Each row is a point on a landscape with many valleys, with its height.
From any point a ball rolls to the lowest of the 2 points nearest to it. It stops when none of these is lower. Distance is the straight distance between rows; heights are no part of it.
Q_946 h=60.8: [165 128 135 141  61 119  94 116 145 157  94  45 100 120 100 108  99 204
  76 168 151 132]
Q_720 h=37.6: [137 122  82 140  81  90 145 186  96 103 124 161 143 118 100  64 143 163
  78 208  76 142]
Q_407 h=60.9: [125  91 104 122 132 114 153  74 119 127 163 122 190 159 177 101  59 101
 123 147 169 166]
Q_780 h=75.7: [114 115  81  98 158 114 222 140 164  80 154 194 143 127 127 144 157 132
 119 118 129 105]
Q_455 h=36.7: [111 121 134 118 185 150 157 107 108 101 126 149 102 109 135 160 129 106
 170  95 114  84]
Q_570 h=69.8: [112 174 162 155 101 113 119 207 204 127 125 182 144 126  94 122 189 146
 129 126 121 100]
Q_358 h=83.1: [114 100 118 174 179 164 133 125  95 119 136 118 115  97 140 124 121 101
 104 152 126 104]
Q_629 h=47.2: [125 103 127  81 144 100 139 102 130 149 109 129 152 145 185 158  95 119
 149 111 179 177]
Q_903 h=79.4: [131 110 139 144 150 109 116 140 104 115 157 158 149 151 188 120  78  82
 168 106 103 136]
Q_271 h=43.8: [174  95 148 156  94  90  96 146 111 171  67 117 179 134 162 109 124 109
  77 145 160 160]
Q_27 h=72.8: [109 129 163 126 128 168 105  89 168 103 108 124 132 121 139 154  89 134
 213  86 146 120]
Q_644 h=47.3: [110 100 126 182 107 103  86 120 120 138  94  97 121  91  81 119 159 163
 100 169 143 129]
Q_221 h=74.3: [157  71 102  78 178 136 172  87 142  76 131 173 138 113 153 145  70 103
 178 105 154 143]
Q_544 h=42.7: [133 142 174 171 137 168  65 128 145 101 143 119 112 137 141 145 146  91
 143 108 121  91]
Q_429 h=46.7: [130  79  93 120 183 136 170 115 105 145 120 111 136 130 154 139 120 139
  91 126 168 140]
Q_245 h=84.3: [139 151 117  74 189 129 142  90 134 115 186 142 158 121 168 163 103  78
 160  98 110  90]
Q_163 h=40.5: [ 97 133  95 123  78 102 136 151  91 107 129 152 123 128 103  89 130 175
 133 178  77 164]
Q_82 h=83.0: [141 103 116  95 180 117 165  74 114 119 148 134 168 145 189 161  76 112
 151  80 138 101]
Q_867 h=49.6: [178 124 132 133 129 105 106 174  63 120  82 127 114 142 167 129 174  84
  82 180 126 122]
Q_508 h=46.6: [110 150 161 107 112 146  73 134 154 104  90 126 110 129 129 161 160 125
 194 124 147 145]
Q_938 h=43.5: [139 119 150 103 173 176 156  64 107 142  96  96 115 122 142 172  83 141
 158  58 137  70]
Q_853 h=28.5: [133 107 116 119 169 114 149 107 143  55 169 182 124 126 150 153 145  64
 143 138 139 113]
Q_928 h=60.2: [112 138  75  86 120  99 147  99 106 156 145  84 145 131 133 138 126 190
  96 155 131 147]
Q_209 h=40.7: [150  90 132 118 185 152 140  80 113 164 142 105 126 139 157 136  87  92
  94  95 188 136]
Q_408 h=22.8: [109 167 137 130 147 133 135 198 136 159 138 158  89 107  54  95 186 119
 138 130 103 116]
Q_298 h=33.0: [143 145 129 150 113 125 142 187 154 108 156 165  89 153 115 124 172 123
 111 101  87 115]
Q_648 h=26.7: [ 92 149 124 127 167 128 176 168 117 122 156 174  90 113  89 114 162  89
 154 144 110 106]
Q_491 h=52.4: [159 137 176 152 116 159  51 169 127 134  80 114 117 123  95 119 189 102
 122 123 130 125]
Q_842 h=62.4: [140 116 141 113 107 121 140  89 123 162 145 100 155 162 162  89  38  82
 127 147 175 185]
Q_794 h=60.3: [142 138 181 141 101 165 120 122 130 159  78  69  78 150 142 117  52 149
 156 123 161 150]
Q_144 h=68.8: [132 167 139 141 107  81 121 194 177 145 126 155 157 131 145 144 180 148
  86 129 113 107]
Q_995 h=46.0: [118 163 140  85 112 122  94 159 135 120  98 144 114 123 118 144 184  95
 163 153 127 162]
Q_550 h=63.6: [136 127 170 136 122 142 104  90 150 172 148 107 153 143 154 100  33  88
 152 102 158 161]
Q_234 h=24.4: [142 128 108 137  94 131 123 167 126  97 127 147 130 126 148 113 136 109
 104 172  98 146]
Q_760 h=73.0: [122  85 115  90 154 161 181  73 144 101  87 143 144  95 142 157  66 128
 182 107 162 124]
Q_431 h=62.1: [171 153 161 121  60 187  66 131 155 130 117  83 111 157 107  95 111 117
 139 121 133 164]
Q_771 h=65.4: [150 119 140 104 122 165 134  85 184 130 156 128 138 135 149 116  35 118
 162  76 148 155]
Q_729 h=42.6: [105 131 117 124  86 130 109 146  93 136 105 130 112 127 103  96 114 147
 165 144  93 185]
Q_310 h=39.8: [132 120 146 103 210 151 160  89 104 117  92 148 135 102 159 192 109 109
 162  80 130  41]
Q_257 h=39.5: [126 112 143 145 116 155 104 123 153 153 113 111 132 122 127 117 101 126
 126 113 150 156]
Q_321 h=55.8: [104 114 114 117 112 121 137  77 102 158 109  72 111 122 117 136 109 172
 127 150 162 159]
Q_634 h=64.5: [103 150  94  98 138  70 158 134 126 152 142 125 150 134 134 157 171 181
  96 128 127 121]
Q_754 h=81.6: [175  87 147 105 176 118 137  59 130 112 158 153 138 152 173 156  55 102
 173  42 145 110]
Q_724 h=36.5: [ 78 171 114 109 156 101 162 134 146 148 140 133 118  86  76 151 199 152
 120 156 137  89]
Q_918 h=81.9: [ 94  95  98 164 177 127 181 114  83  99 150 133 134 119 128 127 136 131
 116 149 119  88]
Q_568 h=40.4: [134 110 164 173 117 158  80  82 111  92 146 109  80 165 130 140 136 100
 139  99 133 119]
Q_977 h=50.5: [124 102 122 153 109  88  90 134  73 170  75  81 131  87 101  96 120 160
 102 197 138 144]
Q_878 h=63.8: [116 174 121  88  79 140  81 122 153 167 124  83 131 123  93 122 139 192
 122 128 121 162]
Q_425 h=30.1: [127 112 108 106 189 131 161 159  90 108 157 172  90 134 127 115 137  76
 147 122 109 136]
Q_79 h=47.0: [123 123  90  73 146 103 144 119  94 122 149 132 106 155 125 144 178 109
 115 135 133 167]
Q_30 h=31.8: [135 120 119 153 148 126 127 148  89 155 154 116 104 149 123 116 134 135
 106  91  95 131]
Q_22 h=71.8: [102 129 134 109 135 178 156  90 150 113  81 120 142  92 137 164  73 158
 200 103 127 100]
Q_307 h=77.5: [133  80  86  75 174 132 203  49 122  71 133 154 167 124 132 165 117 104
 145 101 140  85]
Q_72 h=20.5: [147 115  97 134  96 140 129 140 136 128 126 107 142 133 162 118 106 139
  76 168 130 153]
Q_851 h=66.1: [ 86 164 111  99 102 129 125  95 151 139 131 106 140 113 107 153 142 205
 144 117 118 127]
Q_2 h=54.8: [148 157 137 147 118  93  78 184 119 163 118  91 103 114  82 118 178 187
  89 135  89  91]
Q_702 h=75.8: [139  97  88  68 185 127 206 112 139  83 142 186 134 123 130 152 121 115
 159  82 121 110]
Q_66 h=45.1: [135  96 133 129 122  99 119 138 121 150  95 133 168 147 186 126  96 105
 121 143 165 175]
Q_493 h=33.4: [122  96 151 159 154 145 106  70  95 173 142  91 112 136 110 123 119 106
 106  93 165 139]
Q_110 h=29.7: [161 178 138 148  62 117 106 187 144 105 137 164 140 132  86  86 193 104
  98 156  75 110]
Q_595 h=47.1: [111 175 127  85 127  80 132 162 113 138 126 152 124 129 119 140 202  85
 133 173 131 135]
Q_154 h=62.5: [170 138 110 116  81  91  82 156 128 166  94  67 132 103 125 116 118 202
  63 181 122 127]
Q_284 h=15.8: [165  98 102 147 114 143 118 152 115 160 114 103 169 110 141  82  98 107
  52 179 140 161]
Q_364 h=35.5: [137 119 126 131 113 143 119 148 141  88 123 149  72 154 114 141 168 132
 144  93 114 146]
Q_844 h=47.7: [125 130 137 130 162 163 132  58 123 137 155  94 143 121 147 162 101 118
 133  84 132  81]
Q_398 h=37.7: [130 125 140 160  83 135  90 118 108  89 131 122  83 154 101 121 167 116
 142 135 104 141]
Q_821 h=19.3: [131 129 125 143 145 135 115 189  94 145 106 135  91  94  78 100 176 108
 110 162 101 130]
Q_978 h=31.1: [158 171 158 141 105 141  91 181 147 108 162 159 109 153  94 103 193  71
 123 112  90 112]
Q_854 h=33.6: [ 79 183 122 134 139  80 190 159 146 151 168 156 133 101  96 131 170 142
 118 178 131  54]
Q_100 h=35.2: [145 120  98 154 117  67 149 183  55 109 132 145 133 153 122  81 165 125
  90 204  92 120]
Q_643 h=32.8: [122 115 106 142 166  97 169 180  71 120 139 157 112 148 138 110 160 102
 112 158 110 125]
Q_880 h=50.7: [188 108 161 164 112 146  76 153  94 136  63 104 107 124 155 130 145  97
  72 160 146 124]
Q_296 h=33.3: [140  96 147 123 201 154 125  93 116  59 132 180  87 111 139 168 134  71
 162 112 146  90]
Q_113 h=62.8: [160 173 146 117  45 145  56 141 131 149  98  76 131 142 105 105 138 162
 128 144 107 152]
Q_618 h=48.5: [135 130 115 105 149 105 118 166 107 139  99 131 133 114 144 145 183  93
  91 178 148 141]
Q_50 h=19.1: [136 152 130 140  98 131  74 137  94 160 139  97 119 120  63  88 164 132
 107 140  82 139]
Q_633 h=70.6: [ 88 150 116 127 119 194 142 125 157 108 120 128 134  86 118 131  87 166
 177 123  99 111]
Q_556 h=57.2: [131  96 107 114 127 125 198  50 128 125 137  94 166 164 172 132  52 146
 114 121 183 133]
Q_135 h=53.2: [158 168 175 151 101 117  58 200 127 149  91 113 118 135  67 110 209 148
 124 113 102 105]
Q_217 h=35.4: [ 64 134 112 175 110 120 158 136 130  99 150 168 134  99  89 102 133 169
 144 157  85 112]
Q_222 h=36.1: [120 136 146 166 107 138  80 154 165 154 114 111 146 116 106 124 147 164
 113 107 126 127]
Q_244 h=27.7: [107 197 122  99 136 104 139 182 133 172 150 127  96 108  66 124 198 156
 114 153 106 102]
Q_267 h=61.3: [163 151 169 123  84 159  96 126 140 156 122  81  99 176 147 114  72 130
 149  92 132 159]
Q_879 h=11.4: [ 96  90 128 123 154 112 122  74 102 112 136 151 133 126 134 137 122  82
 175 121 154 159]
Q_598 h=31.9: [114 151 144 182  64 125  73 146 174 112 134 112 148 129  98 116 148 207
 111 138  99 105]
Q_921 h=67.0: [155 110 134  76 139 140 112  83 185 127 146 142 150 115 158 138  60  84
 166 110 179 174]
Q_804 h=58.3: [150 116 166 132 117 139 176 108 132 173  96  78  86 158 142 114  39 152
 117 115 181 162]
Q_585 h=44.4: [103 145 102  77 121 124 126 133 100 124 124 133  99 130 111 126 149 119
 168 144 111 183]
Q_495 h=73.8: [119 108 190 142 123 152 117  72 153 135  98 116 115 140 134 132  51 125
 200  80 177 145]
Q_43 h=73.5: [106 116  97 122 153 123 174 125 162 106 133 153 162 111 149 158 145 141
 107 122 140 111]
Q_748 h=58.8: [123 129 123 132  73 139 117 108 125 145 101  65  85 121  97 118  94 209
 128 155 137 155]
Q_124 h=78.8: [115 132 124 137 124  99 134 173 117 137 140 170 149 150 162 110 109 125
 146 106  88 149]
Q_197 h=27.5: [152 145 121 173  54 127  93 165 150 101 132 139 147 130 116  97 148 149
  85 157  77 127]
Q_420 h=25.4: [132 106 134 183 126 136  87 111  94 166 148  91 109 130  76 102 148 129
  87 105 116 135]
Q_47 h=42.1: [ 76 118 119 185 113 136 115 111 134 117 129 116 134  80  77 119 140 170
 125 161 117 113]
Q_484 h=50.9: [120 107 123  85 130 130 165  78 148 173 110 107 136 136 132 141  80 155
 136  82 184 179]
Q_4 h=67.4: [140 138 122 140 130  82 112 162 134 168 127 109 145 132 145 152 164 169
  66 123 124 114]
Q_592 h=51.7: [203 121 160 171  75 166  64 170 143 122  66 105 126 117 112 105 161 115
  83 142 126 126]
Q_147 h=68.7: [ 79 169 114 127 131 149 156 112 145 136 130 120 151  86 104 147 123 197
 153 113  88  79]
Q_680 h=25.3: [ 72 178 133 161 142 123 164 172 161 136 154 167 161  81 124 126 139 128
 130 173 111  64]
Q_68 h=51.9: [139  85 100 129 158 112 178 108 107 166 128  90 157 166 181 120  75 165
  88 117 175 144]
Q_800 h=33.2: [155 133 105 127 115 174 135 130 143  76 172 135 103 144 168 130  86 115
 138 110  87 125]
Q_149 h=52.8: [125  90 131 138 111 100 114 100  72 169  92  75 116 132 116 107 119 136
 105 172 171 167]
Q_801 h=78.3: [120 169 125 118  87  92 139 199 139 134 148 194 142 153 127  96 140 138
 126 122  68 147]
Q_397 h=79.7: [109  91  87 110 193 120 205  65  85  96 145 128 152 137 129 155 151 129
 116 113 145  81]
Q_184 h=21.1: [105 113 131 132 124 116 118  89 166  75 155 174 143 128 128 144 139  92
 171 111 137 145]
Q_818 h=80.4: [149 106 147 112 177  98 101  95 140 121 176 175 157 137 163 140  87  75
 179  73 133 141]
Q_396 h=55.0: [145 103 129 101 138 162 199  78 141 163 109  87 107 139 128 131  49 162
 119  80 172 136]
Q_855 h=71.6: [120 125 132 134 152 122 124 161 176 125 132 170 147 111 147 146 157 100
 116 117 139 129]
Q_825 h=42.2: [160 109 158 163  69 121 105 125 158 170  92 101 152 142 136 100  92 136
  83 129 171 169]
Q_911 h=54.5: [147 149 121 124 142 129 113 125 102 137 147  85 111 146 178 166 145 129
  88 140 114  97]
Q_777 h=44.8: [116 156 177 132 145 163  80 126 180  79 123 133 119 128 130 174 170 111
 182 109 146  88]
Q_655 h=19.2: [ 98 103 138 144 172  97 123 122  69 107 123 160 128 138 166 141 145  71
 155 159 143 129]
Q_860 h=70.7: [125 167 158 132 143 115 130 178 201 117 153 181 123 128 119 146 192  87
 131 117 137  91]
Q_758 h=15.5: [111 179 138 123  91 130  85 158 112 135 127 130 126 111  56  90 186 109
 146 168  84 137]
Q_401 h=27.6: [127 122  88 130 102 152 165 114 137  80 141 115 133 133 178 144  92 156
 118 149 114 120]
Q_982 h=77.4: [108 151  98 101 122 112 188 176 165 109 170 203 143 137 129 114 137 150
 118 119  96 130]
Q_202 h=51.6: [106 153 125 120 156 139 117  96 110 142 154 100 123 119 133 157 152 113
 122 123 122 103]
Q_178 h=28.2: [ 86 126 126 159 115 127 141 127 159  89 163 188 143 125  97 109 137 117
 161 107 101 137]
Q_93 h=36.3: [142 136 102 124 154 150 156 142 115 117 174 129 105 148 154 135 117 129
 118  88  85 106]

For each start below, name the point where the ball stops.
Q_754 => Q_879
Q_4 => Q_879
Q_794 => Q_284
Q_245 => Q_879
Q_777 => Q_284
Q_135 => Q_995
Q_397 => Q_879

Two balls start at each pair of points below. Name the first point that both come to, or write never.
Q_82, Q_202 => Q_184
Q_918, Q_358 => Q_184
Q_844, Q_147 => never
Q_633, Q_748 => never
